Each row is a point on a landscape with many peaks, with its height.
A climber steps from a point to whichever of its 6 nearest points has the largest rise for the distance, and stops where none of them is higher. Distance is the straight distance between rows; heights are no part of it.
j933 height 0.44: [ -7  20  17 -12 -14  11 -12   9 -21  -8  15]
j396 height 4.09: [ 11 -17  10   9 -16   3  29 -14 -27  23 -16]
j519 height 5.14: [ -9  15  -1 -22  -3  -7   1   7  12  -8   5]
j344 height 1.88: [-13   4 -39  -1  11  -3 -25  16  13 -30  17]
j495 height 7.26: [ -1   0   9 -15  -4  -7  21  -5  10  15  -8]
j364 height 3.85: [-19  -8 -21  16  20   9 -46  17 -13 -28  23]
j107 height 4.56: [  5 -12   9   2  24  -9  27  -6  42  24 -20]
j909 height 6.31: [ 18 -22   4  15  -1  -8  25 -19   5  31 -24]
j907 height 2.45: [-14   3 -31  -2   9   1 -30  15   5 -32  20]
j2 height 1.23: [  1   5  17  -5 -19   5  17  -2 -26  13   0]
j500 height 4.59: [  2 -10  10  -6  10 -13  23  -4  29  20 -17]
j726 height 5.41: [ 13 -17   9   8  14  -7  25 -15  29  32 -21]
j957 height 3.75: [ -9  17  -3 -15  -2   2  -9   7   2 -12  10]
j521 height 3.86: [ -9   9 -18 -17   7  -9  -3  16  26 -21   3]
j221 height 5.01: [ -7   5   8 -20   1 -10  14   2  23  10  -7]
j580 height 5.47: [ 22 -26   2  24 -10  -2  22 -23 -13  21 -26]
j604 height 6.57: [  2  28  27  -1 -15  18 -19   9 -33  -4  17]
j935 height 6.84: [ -6  13   5 -21  -4  -7   9   6  10   0   3]
j359 height 3.45: [-18   0 -28   7  10   8 -38  13  -4 -32  23]
j858 height 4.99: [  7 -15  11   4 -11  -4  28 -13 -10  25 -13]
j855 height 3.38: [-12  12 -20  -9   5   2 -23  12   5 -28  16]
j320 height 5.08: [ -7   5   1 -19   7 -15  12   9  32  -4  -6]
j201 height 6.72: [ 18 -23   7  14  -4  -5  27 -19  -1  27 -19]
j641 height 2.35: [ -7  18   6 -18  -5   3 -13   7  -6 -13  17]
j323 height 5.40: [ 21 -28  -1  27  -5  -4  24 -24  -5  26 -26]
j108 height 5.00: [ 25 -25   2  28   4  -3  22 -26   7  32 -25]
j102 height 0.08: [  2  12  21  -5 -20  12  13   1 -33   8   4]
j440 height 7.91: [ 13 -19   7   8   1  -8  27 -18   9  29 -21]
j592 height 3.73: [ -6  -1   4 -12  14 -13  20   7  42   5 -13]
j18 height 2.60: [-23 -15 -35  23  24   7 -39  19 -13 -27  25]
j830 height 6.94: [ -9  10  -4 -19   2 -10   6  13  25  -8  -1]
j471 height 4.80: [ -9  15  -8 -18   2  -4  -5  14  18 -16   6]
j762 height 3.97: [-13  16 -12 -11   3   4 -28  13  -3 -24  20]
j481 height 5.46: [  2   1  12 -11  -6  -6  19  -2   3  15  -6]
j985 height 0.59: [ -4  16  16 -15 -11   2   8  -1 -16   6   7]
j454 height 4.70: [-15   4  -8  10  12  11 -47  14 -15 -29  24]
j590 height 3.58: [ -6  16   8 -21  -8   2   2   3  -3  -4   4]
j490 height 5.48: [ 29 -30  -5  37 -10   1  17 -30 -17  13 -33]
j98 height 2.74: [ -2   6  15 -11 -11  -1  16  -1 -12  12  -2]
j340 height 1.02: [ -6  22  10 -14  -9   5  -6   4 -13  -6  13]
j685 height 4.91: [ 37 -28 -13  47  -7   4  13 -35  -4   5 -35]
j969 height 4.87: [ -6  16  18   2  -3  16 -40  12 -25 -21  22]
j866 height 2.46: [ -2  24  20  -7 -11  14 -20   8 -29  -9  20]
j66 height 5.33: [  6 -11   9  -3   3 -11  23  -8  20  26 -15]
j752 height 1.67: [-14  -9 -44  11  18   3 -31  18   2 -29  24]
j407 height 7.36: [ -6  15   7   2   2  12 -39  11 -18 -21  24]
j839 height 4.92: [-10  13  -6  -5   7   9 -38  11  -9 -25  23]
j571 height 7.88: [ 34 -26  -6  42  -1   1  21 -29   3  20 -30]

Where does a climber stop that starts at each point below?
j364 -> j407
j396 -> j440
j359 -> j407
j2 -> j495
j866 -> j407
j855 -> j407
